Each row is a point on a tangle of strands that fork, close into loops and nearly touch. The rows are in no order.
Two points are linked if the straight distance between their rows is under 59.9. Some points are linked to none.
<1318>: [ -1 -18  -9  32   9  11 -21 -24 -12 -18  16  16  14 -13   7  25  -9  30
   7 -13  37]
<374>: [-35  12  25  20  18  19 -26  25  20  -7  13 -31  -2 -17 -36   3  13  14
   2 -15 -29]
<1488>: [ -7 -34  10  26  31  17 -19  -4 -12   2  14   6  20 -11   7   6 -12  36
  14 -12  20]
<978>: [  7 -12  -5 -15   7  -2 -32  -1  -1 -40  12  -7 -13  -6  -3 -36 -29  14
 -12   5   2]
<536>: [  7   2  15  11 -13 -24  35  -1   0  10 -20 -11  13  -1 -11  18  -1   0
  -5   7  14]
<56>: [ -8  12  26  25   4  15 -13  38  27  -9  13 -10   2  -4   1 -12  -3  13
  10   7  -8]
<332>: [ 13  15 -11  41  -6  -1  13   0 -18 -25  -8  18 -10   2   5  11  18  15
  20  -9  23]
<628>: [-18   0  13  15  -2  -1  11  35 -18 -21 -31  11   2  34  17  13  22   7
  15  -7  11]
<2104>: [ -6   0  -1   1   5   2 -10  -4   7  -7  19  -2  17   1  -5   9 -25   9
 -20 -10  23]
<351>: [-23 -37   6  44  22  18 -44  15 -14 -22   7 -18 -17 -18 -16   7  23  41
  28 -20   5]
<1684>: [ -7 -26   5 -28 -18 -10  12   5  -2  23 -41 -14  22   4  37   5  -4 -20
  14  12  27]
<684>: [-32 -20  30   7  34  35 -21  28  -2  -3 -22 -15   1  10 -26  -1  24  24
   5  -8 -25]
<895>: [ 19  -1   9  30  11  16   9 -11   0  11  -7   0  -2  -9  12   5   5  22
  13  14  17]
<1493>: [ -4   2  -2  -5  -7 -44  60  -1 -22  12 -37  14   8  22  28   6   8 -32
  16  -2  19]
<221>: [  4   7  12 -13  21  30 -19 -16   7  11  20  -1  16 -22 -35   3   9   2
 -20  -3  -9]
<1252>: [  6 -26   4  27  38  37 -37   0 -25  -3  32   7 -10 -41  -1 -21  12  47
  13   7  10]
<427>: [-39  -1  25  20   2   4  -3  44  -2 -20 -23  -3   9  26   2  21  -3  14
   9 -10   6]
<4>: [ 11  28  16  19   6   1   6 -18  14  11   2 -23  -5 -30 -47  17  14  -1
 -23   1 -15]
<1428>: [  8  20 -32   8   4 -70  32 -20 -21 -26  12  10 -17  16 -21   9 -14 -19
  -2 -24 -21]
<286>: [-24 -28  15  16  42  45 -16  13  -9   9  10  17  16  -3   4   2   1  30
  18  -8   1]
<1891>: [ 16   9  -4  -2 -20 -19  33   5  18  17   9  -1   7  -1  29  -7 -25 -15
   0  16  11]
<22>: [  4 -22  -6 -31  13  33 -22 -21  -9  15  -8   0  17   2  -5 -18  -2   0
   3   8  13]
<2216>: [-22   7  18 -11 -17 -52  35   7 -11 -21 -24  -3  23  33 -11   6  -9 -20
 -18 -14  -1]
<1533>: [ 26  -9  14 -14  10  16  15  -9  -7   5 -41 -13 -20   8  -7 -32  11   4
  10  19   2]
<560>: [ 17  -7 -14  13  18  29 -32 -13 -18 -14  27  16 -19 -30   5 -17   4  34
   5  10  19]
<1404>: [  5  33  16  21 -15   9  22  15  26  22  -1 -13  -4 -12  19  -2  13  -5
   6  19  -4]
<1132>: [ -7  13   9  52 -24 -42  33   6   4 -10  -2  -7   8  -8  -4  43   3  13
  -1 -13  19]
<859>: [ 32  14 -38  25  -7 -61  26 -22 -20 -22  14  20 -34  -5 -16  25 -12   0
  13 -22 -22]
<83>: [ -8  19  -4 -42 -15  27 -13   0 -10  16  -8  16  20  30  -7  11  31 -45
  -7  -6 -23]
<1297>: [ -1 -12 -12  -6   4  19  -7 -12 -15 -17  -7  36  13  29  27   0 -11   9
   2  -7  39]
<1701>: [  3 -18  -8 -27  -4  11 -14 -20   0  13  13  17  16   7  45 -18 -27  -4
  -9   7  34]
<2160>: [  6 -10  13 -15  31  51 -31  10  -1  15  23  10  -8 -20  13 -40  10  12
  18  26 -12]
<225>: [ -7  13 -24 -12  -6 -25 -37 -21  14 -36  39  18  -4  21  13 -10 -24 -10
 -42 -17   5]
<2134>: [-28 -21  17 -19  21  51 -14  29  -3  -4 -25   5   8  26 -24   7  13   1
   5 -13 -21]
<1331>: [  6  20  24 -11  -1  -5  -7  -6  20   5  -2 -33   3 -20 -48   2  -1  -2
 -23   7 -14]
<1187>: [ 24  42 -11   1  -8 -13  14  13  -2 -21  19   9 -27  -8  -2 -40  15 -23
   7   4 -29]
<1387>: [-26 -18  27 -12 -15  11  14  29  12  23 -34 -15  19   6  38   6 -10  -6
   8  12  21]
<491>: [-37  -7  24  -2   4  37  -8  22  10  16   9  13  30  11  -5  30  -3   4
  -2 -12  -3]
<1923>: [ 35  -3 -17  15  -3 -28   8 -23 -19 -13 -16   1 -18 -10 -33  21   0  19
   4  -5  -6]
<799>: [ 16  14   6 -21   3  -3  18  -8  -6   9 -36 -11 -13   7  -7 -23  25 -21
  -4  13  -8]
<575>: [ 26  -7  -6 -15  -2  12   0 -25  13  23  17  -7  -5 -17   0 -23 -24  -1
 -13  23  -2]
<965>: [-19  18  -1  39   2  29 -23   5  13  -7  42  23  22 -12  17  30  -4  18
   1 -15  19]
<1362>: [-17   3  30  -4   3   4  20  -6   4  23 -56 -17  13   8 -31  22  34 -15
 -13   4  -3]
<2189>: [  6 -11  -9 -26 -17 -46  28 -13   0  -2 -14 -12  14  21  -2  -1 -33 -31
 -17   3  -2]
<2197>: [ 11  -9   8  26   3 -24  -5  -5  15 -10  15 -32  -7 -34 -35  25 -32  20
  -4 -10 -15]
<2020>: [  0 -15  15  -1   2  20   7 -10  12  58   2 -18  28 -28  22   3 -13  -1
   9  18  22]
<1954>: [-13  14  12  16  17  36  -7  26  -4  -8 -38   5 -15  33  -9   8  49  19
  13  -4 -18]
<345>: [  4  32 -29  24   8 -26  23  -7 -24 -25  13  20 -28  10  -6 -13  41 -16
  21 -19 -15]
<1098>: [ 24  20  -6  10   4   2 -20 -12  -7 -31   5  -7 -27 -18 -43 -11  38  -2
   2 -11 -19]
<727>: [ -6  23 -20  13  -5 -48  23   7   0 -16  32  33  -9  25  42  -2 -20 -22
  -3 -13   8]
<2121>: [-11  16   0 -25 -14 -47  36   8  -6  -5 -12  -4  12  23   3  -4 -21 -40
 -10  -4  -5]
<759>: [ -2  19 -18 -19 -16 -30  43  -3 -11  36   1  10   2   5  27  -7  15 -57
  15   0  -4]
<1397>: [-16  -2  24  44  31  15  -8   8   8   2 -31 -28 -30  -7  -8   5  31  41
  13   3  -6]
<539>: [-36 -18  12 -30 -28  18   3  43  12  26 -21  -8  27  12  48   5 -15 -19
  23   2   2]
<118>: [  7  37 -29  -3   8 -22   9  -9 -11 -23  11  17 -25  15  -9 -31  30 -29
   3  -8 -17]
<1633>: [ -2  26  -9  26  -8  20 -13 -18   4   6  49  23  18 -15   4  30  10  13
 -12  -8  23]
<1781>: [-39 -26  15 -47 -10  36  -9  48  11  29 -35 -17  27  12  31  13  -9 -26
  16  -5 -11]
<532>: [-10   9   2 -44  -8  47 -12  14  -4  33 -28  10   5  21  -7  14  46 -38
   6   1 -30]
<1716>: [ 12  -3   5  20  -2 -33  21  13   4 -31 -14 -22 -11   4 -13   1 -29  22
   1  -5   4]
<1245>: [ 42   0   6  -8  21  -9  -1 -37   0   0  -9 -22 -21 -28 -47  -2  -9  27
 -13  11 -19]
<1748>: [ 23   6 -14 -25  -9 -24  22 -11   0  14 -19  -4 -17  10   8 -30   9 -41
   8  10 -20]
<2118>: [-21  10 -14 -18  -4  24 -23   4   2 -19  13  44  17  41  23   1   8 -13
 -11 -11   1]
<399>: [ 17  17   5   7   3  17   1 -32   4  10  16  -4   7 -29 -40  17  18  11
 -16  -2   2]
<698>: [ -1  18  -7  26 -21 -40 -19  11  -1 -42 -10 -36 -27  -1 -46   2  17  -8
   0 -17 -28]
<921>: [ -4  10 -32 -32 -30 -26  20   2   9  46   2  -5  16 -13  50  -1  13 -64
  14   0  -1]
<787>: [ -6 -25  20  30  35   4 -12   8   7   2  13 -30  -8 -27 -18 -14 -10  39
   9   5  -4]
<137>: [ -3  10  22  36  23  18 -10  22  11 -18 -32 -23 -30  -6  -2 -24  34  30
  18  17 -18]
<2004>: [-28 -23  31  32  46  34 -15  27   1   4 -29 -14 -12   6  -9  -5  23  40
  18  -3 -14]
<1221>: [-17  -8   6  33  -2 -28 -27  -5  -1 -13   3 -34 -17 -25 -39  17 -16  22
   2 -23  -7]
<1093>: [ -2   4  15  -5   5  41   8  -4   0  34 -28   8   3   7  -4  18  45   5
  12   9   5]
<1276>: [ 40 -11 -28  -4   6  15   4 -28 -19  -8   1  34 -16  -7  18 -23  -1  10
   7  21  29]
<1192>: [-31  22  30  29  -8 -15   9  18  18   1 -27 -38   3   1 -34  26  17   6
 -22  -2 -14]
<533>: [-10  29   1  31 -14 -16  40   3 -10   5   4  20  10   5   1  38  32 -13
   0 -14   8]
<811>: [-15   3   3   8   4  42 -13  22   0   2  12  32  18  22  32   8 -10  15
  13   2  17]
<804>: [-22  22  -7 -18 -15 -24  -1  -1   4 -14  10   4  29  27 -20   4   0 -28
 -31 -16  -3]
<813>: [ 33  -1   3   4  -7 -34  38  16  18  -3 -22 -12 -18   8  28 -23 -35   9
  13  22   2]
<1395>: [-3 26 11 19 -6 17 10 25 10 -2  5 -1 -2  9 16 -7 19  2 14 14 -2]
<12>: [ -8  19 -19  24 -22 -28  11  -9  -2 -24  25  19  19  18  16  23  -6  -1
 -16 -20  26]
<1266>: [ 15  13 -21 -15 -14  11 -13  -4  20   7  45  33  -6   4  56 -25  -9 -15
  -9  13  17]
<129>: [ 34  -7 -26   4  -3 -42  27 -16 -16 -25   5  17 -13  13  19   2 -43  18
  -3   3  19]
<322>: [  9   7 -19 -31  -1 -18 -44 -33  -1 -30  28  -8  -6  -4 -30 -16 -23  -5
 -36 -12 -16]
<1925>: [ 21  11   0  20  -9 -41  35  13   1 -18 -13   0 -20  15  12 -13 -18   2
   9   3   0]
<935>: [-10  19  16  38 -11 -34  -4  11  20 -16 -22 -41 -21  -3 -36  14  11   4
  -9 -12 -26]
<900>: [ 56 -15  -4  -9  -8 -22  44 -20  -6  19 -25   3 -19   1  14  -8 -25  12
  12  22  12]
<2187>: [ 12  -2 -25   1   0 -31 -10 -23 -22 -42   2   3  -3  13 -37   0  -4  -5
 -11 -26  -3]
<594>: [  7 -28  15  11   3  -5  16  -6   6  18  -2  -6  12  -5  15   7 -49  25
   3   2  36]
<1811>: [-21   4   9  58 -19 -22  -1   5   5  -7  12 -21  -3 -19  -8  45  -5  26
  14 -11  16]
<2106>: [ 33 -17 -11 -36  -2  28 -14 -28   4  33   7  -5  -3 -32  14 -31  -6  -9
  -2  27   5]
<646>: [-52 -27  32 -34  -5  27   3  43  11  31 -41 -23  21  16   9  20   5 -13
   2   1 -14]
<608>: [ -3  23  25  13  -4  15  17  24  37  37   7 -25   6 -25  16   0 -10  -6
   8  18   0]
<425>: [-21  -6  26 -18 -11 -25  26  -4  -8  14 -62 -19   9  25 -20  16  34 -18
 -19   2   1]
<1357>: [ 16  -9 -26  38  -7  -5 -11 -19 -22 -28   8  10  -8  -8  -4  23   8  28
  12 -11  27]
<1782>: [ 20 -25  -7 -10  14 -10 -16  -4  18 -26  24  -4 -11 -15  -1 -32 -55  23
 -14  13   4]
<90>: [ 26  -1 -33  15 -25 -32 -17  -6 -10 -31  25  -4 -47 -27 -14   2  -6  16
  19  -3 -22]
<665>: [ -5  -1   5 -37   3  51 -33  -3  23  41  27   1  13 -14  19 -20   2 -23
   4  10  -9]
<1756>: [ 25   0   1  -2   5 -38   1  -1   9 -26 -24 -37 -21  -6 -38 -11 -16  10
 -11   3 -29]
<1293>: [  2  17 -30 -10   1 -58   4 -27 -29 -37   5   7  -2  21 -23  -9  -6 -28
 -13 -20 -19]
<1712>: [-27  -1  22  23  10  -4 -32  12   7 -14  11 -33   8 -14 -43  12   1  10
 -10 -22  -5]
<1323>: [  0  25   3  37 -13  -3  36   3   9  11  18  17  10  -3  18  30   8   1
   4   3  24]
<1592>: [-18 -13  -2  37   2  13 -41  10 -14 -28  21 -11 -26 -28 -13   1   3  33
  32  -9   4]
<1055>: [ 19 -19  -6 -10   1 -14  -1   1  16  -6  10 -10  -2  -2  17 -32 -59   9
  -6  20   2]
<1263>: [ 21 -13 -15 -37  11  23 -14 -38 -15   0  -1  16   3   4 -18 -27   5  -9
 -12   8  11]
<358>: [ 12  27 -17  48   1 -15  15  -7 -25 -22   3  17 -23   8  -4  12  46  -4
  25 -20   0]
<593>: [-37   0  37   7 -17  -2  32  40  17  17 -26 -16  24  14  23  15 -13  -2
   3  13  13]
<156>: [-40  13  33  26  11  27 -23  41  26   5   8 -15   9  -5  -7   8   4  17
   4  -7 -15]
<78>: [  1  11 -24  12 -22 -32  24  -7  12  -6  28  27   7  14  31   9 -30 -16
 -18  -7  20]
<130>: [  3 -10 -11 -33   2  42 -29   3   3  -1  17  31  -1   8  40 -37  -7  -6
   3  22  10]
<1476>: [ -2   6  -9 -16 -15  34   3   3   2  27  -5  25  18   4  36   6  21 -21
  22   8  16]
<997>: [-41  -2  32  22   6  12  10  44  11   6 -23 -15   8  18  25  15  -1  22
  13   2   9]
<1111>: [ -5  27   4 -28 -10  12  -3  -6   1   3   2  13   4  15 -10 -11  25 -35
  -9  -7 -19]
<295>: [  0  23 -21 -18  -1   2  16   0  -5  12   7  34   3  30  32 -23  20 -42
  13  -1   1]
<143>: [ -9 -35  40   7  40  26   1   7  12  36 -21 -26  -3 -18  -4 -23   1  26
  13  20  -4]
<2120>: [  5 -21  -2   8   4 -17  11  -9   7 -12   4  -4  15  -1   3   4 -47  13
 -19  -3  30]
<1213>: [ 40 -10 -27  12  -9 -32  14  -5   0 -26  18  17 -22  -7  14   0 -41  36
  14  12  -1]
<1660>: [ -8  15 -15  35 -27 -44  17   3 -12 -26  14   7  12   2   4  40  -4   1
   1 -26  19]
<1390>: [ 41  13 -19 -23   4 -38  25  -9   0 -13   4   4 -25   8   0 -32  -9 -25
  -4  12 -18]
<1043>: [ -1 -26   9   9  38   9 -27  13  -3  -1  39 -20 -17 -38 -19 -38 -16  34
  -3   7 -12]
<592>: [ 30 -12 -34 -11 -16 -60 -14 -27   1 -34  28   7 -11  -1 -12  19 -48  20
 -18 -15 -13]
<1659>: [-21  -4 -12 -34 -15 -21  43 -24 -26  30 -31  24  20  10  11  27  38 -48
   8 -15  10]
<437>: [ 41  -1  -9  23   5   7  -2  -1  -6 -21  -1 -14 -47 -31  -5 -21   5  38
  16  18 -14]
<989>: [ 25   2 -35  -2   3 -41  38 -25 -19  -6   2  26 -13  21  21  -7 -20 -13
  10  -7  15]
<1012>: [ 31 -26 -25 -15   0 -37 -10 -23  -1 -23  11   2 -14  -8 -27  12 -46  35
 -18   2 -11]
<1370>: [  3 -16 -17   6   6  32 -14 -24 -15  -2  14  29  20   6  22  16 -12  24
  -8  -2  43]
<2182>: [  4  25 -17  12 -10 -22 -25  -2  -4 -38   5 -15 -28  -7 -43  -8  35 -13
   6 -16 -34]
<1710>: [ 18 -27   4   9  43  15 -11 -22 -20  -4 -10 -11 -13 -27 -42  -6  11  32
   2  -4   0]
<546>: [ 44 -20 -26   6   1 -25   6 -37 -19 -13  -5   4 -10  -6 -20  22 -28  30
  -3  -6   3]
<1287>: [-14   6 -25   6  -8 -19 -46   2   6 -44  28   6   8  11  -7   0 -23   0
 -19 -24   3]
<188>: [-25  18 -10   0  -7  27 -14  16 -17 -25   8  40  21  36  -1  27  23  -7
  -5 -23  -5]
<1877>: [ 25  13  -1   2 -14 -12  14 -14  25  14  18  -6  -3 -19  -1  -9 -31  -7
 -10  11  -6]
<1059>: [-29   4   6  -2  -3  29  -6  12  -8 -10   5  17  29  24  -5  30   6   1
 -10 -20   6]
<2190>: [-14 -19 -14 -23 -13 -33  38  -3 -28   9 -29  24   7  29  39  -3   0 -39
  20  -2  24]
<1763>: [ -6   2 -11  16   1   8   5  11 -17 -30  -9  21   0  31   9  -2  18   5
  18  -9  11]
<1109>: [ -2 -18   1 -27 -18 -21  22  -7   0  16 -22  -7  25  14  15   7 -31 -23
  -6   9  25]
<1461>: [  0  -9 -18  28  -5   5 -48   3 -11 -36  34  -7 -32 -34 -10 -10   7  26
  12 -13  -7]
<1945>: [-14 -24  18  -4  15  50  -9   7   7  58  17   2  30 -22  21   4  -9   0
  15  12  11]
<1826>: [ -5  -7  -8 -25 -19  27   1   6   9  53 -28 -18  22 -28  31  27  26 -32
  22   4   4]
<785>: [  7   5  -4 -12   2 -26 -28 -19  21 -19  39 -20   3 -12 -22  -9 -45   5
 -37  -4 -22]
<200>: [-29 -11  19  -8   6  39  -1  17  17  47  -2  -1  30  -1   8  28   5  -5
   6   4   5]
<1986>: [ 11   3   1   9  -5 -50  19  -6   0 -23 -22 -25 -13  11 -34  12 -21   3
 -10  -6  -6]
<456>: [ 38  14 -24  15  -1 -17   1  -4  -5 -30  12   1 -34 -17 -11 -15   2  13
   8   7 -20]
<781>: [ 40  -1 -28 -39   6   8 -16 -36 -12  -9   8  22 -20 -12  -2 -41  -3  -3
 -20  14  -2]
<398>: [-21  -4  24 -12 -13 -51  37  -1 -12 -10 -46 -13  12  27 -24  20   8  -7
 -21  -2   2]
<877>: [ 47 -10 -17 -44  -4 -21  12 -20 -10   0 -12   3 -19   2  -3 -38 -28  -9
  -5  13 -16]
<709>: [-11 -19  26  45  44   5 -19  14   4   7  -3 -32 -33 -30 -19 -11  15  47
   8   1 -20]
<336>: [-33  18  35   5  -4  25  14  29  17  21 -39 -14   7  18   5  14  31  -6
  -6   7 -18]
<537>: [  5 -34  16 -30  24  21  -7 -13  -4  16 -19 -11   5  -8 -15 -21  -6   7
  -4  12   3]
<2158>: [-40 -19  32 -42  -8  45  -2  38   2  32 -41 -12  13  23  -3  35  12 -22
   1  -5 -41]
<713>: [ -4  20   2 -10 -12 -24  34 -11 -10   9 -16   4   9  20 -14   9  35 -42
  -7  -7  -8]
<1542>: [-26 -16 -16 -26 -24 -18  29   1  -8   3  -2  34  22  31  52   5  -6 -39
  11 -11  29]
<1377>: [  6 -23  19 -10  22   9   4 -31  -3  28 -16 -23  13 -10 -37  -1  -4   4
 -12   9   9]
<2137>: [  3  20  17 -11  -6 -20  -2  -6  16  -4 -16 -31   2   2 -37 -13   2 -17
 -29   6 -32]
<40>: [ -5   5   6  -6 -18  30  17  10  -1  40 -31  13   8  10  23  16  38 -12
  23  11   1]
<1091>: [ 48 -14  -1 -18  16   9   6 -10  -5  -1 -18  -7 -32 -19  -7 -39  -2  19
   3  22  -7]
<233>: [  4   0 -15  -6  10   2 -37 -33  13  -9  51  14   3 -16  -3   1 -28  22
 -42 -13  14]
<1780>: [  7  -1 -28 -15  -2 -24 -37 -25 -21 -52  14  -3 -12   6 -34 -13  -8   0
 -21 -15 -14]
<1224>: [ 18   7 -20  -2   2   7 -13  -3 -14 -35  16  27 -15  15  21 -41   3   5
   6   2   2]
<1360>: [ 12   8  10   6   5 -14 -17  13   9 -34  -7 -41 -25 -10 -30 -35  -4  16
  -4   8 -29]
<369>: [-15   8   0  53 -26  -7 -19   9   5 -27  28 -10   1 -18   3  29 -10  21
  17 -22  17]
<1499>: [-38  21  40   3   4  30  -7  44  31  23   6 -18  11   8  -8  10   2  -3
 -10  -2 -27]
<1300>: [ 18 -18   7   5  20 -13 -15 -21 -12  -4  -9 -26 -12 -27 -50  -4  -8  23
  -8 -12 -11]
<558>: [-18 -11  10 -31   7  16 -21  -6  14   8  15   1  27   7   1  -5 -29  -7
 -22  -1   9]
<318>: [-17   0 -25   8 -14 -15 -28  11  -4 -48  32  25   2  25  25   4 -10   1
 -13 -24  16]
<1836>: [  6  31  -6  30 -15  -2  14 -13   6  14  41  15  24 -15  13  27  -5  -1
  -9  -3  15]
<201>: [-42  14  37  14  13  12   7  30  26   8 -38 -31  -1  15 -19  14  29  12
 -11   5 -16]
<956>: [ 16  -2 -14  -1   3 -47  58 -20 -24   3 -19  17 -11  20   7   3  -1 -23
  13  -3  15]
<1492>: [-22 -23   1  18   4  -9 -51  26   1 -51  19 -28 -15 -14 -15 -16 -27  23
   9 -23  -5]
<176>: [ 37 -25  -3  -6  -1  -5  33 -23 -12  36 -35  -7  -1 -10  32  -3 -17   3
  22  21  28]
<2029>: [-29   0  17   2  16  52 -11  32 -12 -15 -26  21  -9  36 -11  18  32  20
   9 -15 -23]
<377>: [ -2  10  -6   7   6  33 -27   5   9 -15  32  16   6  -6   3 -15   8   6
 -10   3   3]
<1508>: [ 31  -1 -28 -32   4  -4 -17 -18 -19 -38  14  28 -24   3  10 -44  -7   1
 -20   9   4]
<1206>: [ 29 -19 -17 -34  -7  38 -13 -29   3  34  -2  18  -2 -22  32 -22  12 -11
  10  17  21]
<126>: [ 18   3 -20  17 -14 -11 -29  -4   7 -26  42 -11 -26 -37 -16   4 -11  16
  -1  -8  -9]
<758>: [ -8 -23  15   5  40  50 -31  21  -3  14  28  18   3 -12  19 -21   9  25
  15  10  -7]
<1196>: [  5  25 -13  -3   2 -21  42 -11  -8  18   4  21 -12  13  19 -16  23 -41
  16  -1   4]
<371>: [ -1  -6  -1 -28  -9  -2  37 -26 -23  30 -48  11  12  11  -8  29  45 -34
  -4  -2  14]
<674>: [  7   6 -14 -14   0  20  -5   6   2 -16   6  27  -6  23  46 -40   1  -1
  11  18  14]
<1579>: [ 15  -7  -3  -4   7   4 -20  19  -2 -37   3 -17 -33 -20 -18 -45 -12  28
  -3  13 -17]
<1737>: [ 28   4 -29  38 -17 -46  15 -22 -12 -18   7   5 -35 -17 -23  35   7  16
  18 -15  -9]
<623>: [ 40 -14  -8   2  23  15   0  -3 -11  -3   3   0 -30 -28   4 -29 -12  36
  11  34   2]
<1229>: [ -1  14   8 -21 -16 -26  -5 -11   8  -6   6 -16  21  10 -34  -2 -23 -25
 -33  -5 -10]
<793>: [-24   1  -5  41  -7   7 -32   4  16 -20  49  -1   9 -18   2  17 -18  25
   7 -17  15]
<669>: [  3  23 -27 -26 -17  12  -2  -4   7  15  31  31   1  13  50 -19   5 -40
   7   5   2]
<2141>: [ -9 -12  20  -7  14  13  16 -18  -9  28 -32 -19  22  -3 -26  21  18   0
  -7   4  19]
<624>: [ 20   3 -10  -9  -4  41  -6 -14   8  34  16  19   9 -10  41 -11   8  -7
   8  19  17]
<1960>: [-11  -8  -6 -14  -8   3  11   2  -9   0 -12  30  24  36  40  10  -4  -8
   6   1  32]
<2229>: [ -5  17 -20 -12 -29 -26  28  -1  10  12  20  16  13   7  42  -5 -25 -36
 -11   6  15]
<2202>: [-37   5  32 -22 -15  27  15  28  -1  25 -46  -3   7  28  -7  35  34 -19
  -4  -3 -30]
<568>: [-24  -6  -5 -34 -11  20 -28  -6   7   3  11  26  29  31  12   3 -12 -25
 -22  -8  10]
<1685>: [ 16   9 -22 -14  -4 -10 -29 -30  11 -14  42  26   0  -2  17  -4 -23   2
 -37  -5  12]
<108>: [  1  -8  -3 -33  15  57 -38   5   8  14  29  14   1 -13  21 -34   3  -2
  -1  23  -2]
<1071>: [ 16  22  -8  -4   8  12 -29  -4   3 -20  18  -8 -16 -18 -39 -22  20   1
 -19   3 -26]
<789>: [-10  -5  38  20   8  11  13  22  26  45  14 -33   8 -27  12 -13 -24   5
   5  14   1]
<1606>: [  2  -3  24  32  14 -15   8 -10  22  22  18 -32  12 -35 -29  16 -41  16
 -12   3  -4]
<1096>: [-22  22  14  34  -6  -7  33   5 -15   1 -21  12  13  18  -6  45  44   6
   1  -4   9]
<1168>: [  4  16  13  13   7  25  -3  25   3 -13 -29  -6 -33  12  -7 -25  42  17
  11  11 -17]
<1047>: [  5  33  10 -20   0  23 -24   5  13  -5  16  -7   0   3 -26 -23  21 -19
 -19   4 -28]
<2220>: [ 45 -18 -22 -26 -14 -24  20 -24  -6  14 -12  11  -9   2  15 -18 -26 -11
   4  15   6]
<1142>: [ 19 -11   5 -17 -10 -32  18  16  18  -7 -17 -28  -2   9  14 -28 -52  -3
  -2  22   2]
<2203>: [-11  11  18  23   2  28  24  -5  -8  24 -30  12  15   7  -8  49  47  15
   6   0  18]
<383>: [-20  -9  -7 -36 -27  28   2  31  -2  47 -40 -12  19  -7  29  43  41 -35
  19   0 -20]
<2006>: [-20  20   8   9 -19   4  44  15  -9  31 -21  27   3  18  24  23  45 -27
  17   7   5]
<368>: [-38 -12  -7 -51 -18   3   2  10 -18  16 -22  14  35  42   5  21  13 -42
 -13  -9  -2]
<538>: [-34  -1  14 -28 -25  17  15  28   2  37 -41  -1   9  14  13  31  52 -34
   8   8 -36]
<1019>: [-31   2  -8 -18 -14  -6  39   5 -20  26 -26  27  18  22  23  24  43 -42
  17 -14   4]
<54>: [-11 -25  15   3   0  11  11  -2   8  33   4  -5  30  -9  34   8 -31   6
   7  14  36]
<2072>: [-10 -16  16 -25  31  45 -36   7  -1  -9   3   2   2   9 -23 -32   8   9
  -6   2 -20]
<1569>: [  7   4 -20 -38 -28   8   5   2   5  50  -4  -1  23 -16  35  16  22 -52
  14   0  -3]
<1496>: [-16  -6  15 -28  18  48 -27 -13  11  39  25   1  22 -18 -15  -7   9  -7
 -10   1 -11]
<1638>: [ 12  -7  27   5  15  -2  11  -7  22  42  12 -28   6 -40  -9  -3 -32   6
  -1  17   0]
<1031>: [ 13  -3  -5   6   1 -34 -18 -12  19 -16  21 -28  -7 -25 -32   6 -48  11
 -21  -8 -25]
<1281>: [ -6 -36   9  29  51  20 -34  18 -16   6  47  -5 -15 -37  -6 -24  11  41
  13   1 -12]
<1060>: [ 11   0 -12 -24  -6 -16   7  -3  -7 -14   1  13   6  27   6 -25 -13 -18
  -6   4   6]
<421>: [ -6   2 -11  25  -6 -10 -35  -4  15 -21  50  -9  -9 -34  -8  15 -32  17
 -13 -14   0]

A tip is a point with one link. Name the tips that can be reached along the links from each point below, in the order of the rows.
<1891>: <351>, <727>, <176>, <371>
<1395>: <592>, <1499>
<399>: <1187>, <532>, <804>, <1266>, <1213>
<2004>: <560>
<1685>: <233>, <318>
<1300>: <1245>, <1710>

How many points has the smallest loop of links through each point below? Write 0 if it is on no loop.
<12>: 24
<108>: 32
<1142>: 11
<1404>: 12
<200>: 13
<1168>: 8

Name the points in between on the shortest way along the links from the first point to the second, in order.
<90>, <176>: <456>, <437>, <623>, <1091>, <1533>, <799>, <1748>, <1390>, <877>, <2220>, <900>
<1877>, <1019>: <575>, <2106>, <1206>, <624>, <1476>, <40>, <2006>
<2202>, <295>: <538>, <383>, <1826>, <1569>, <921>, <759>, <1196>
<1533>, <1476>: <1091>, <623>, <437>, <456>, <90>, <126>, <421>, <793>, <965>, <1633>, <1836>, <1323>, <533>, <1096>, <2203>, <1093>, <40>
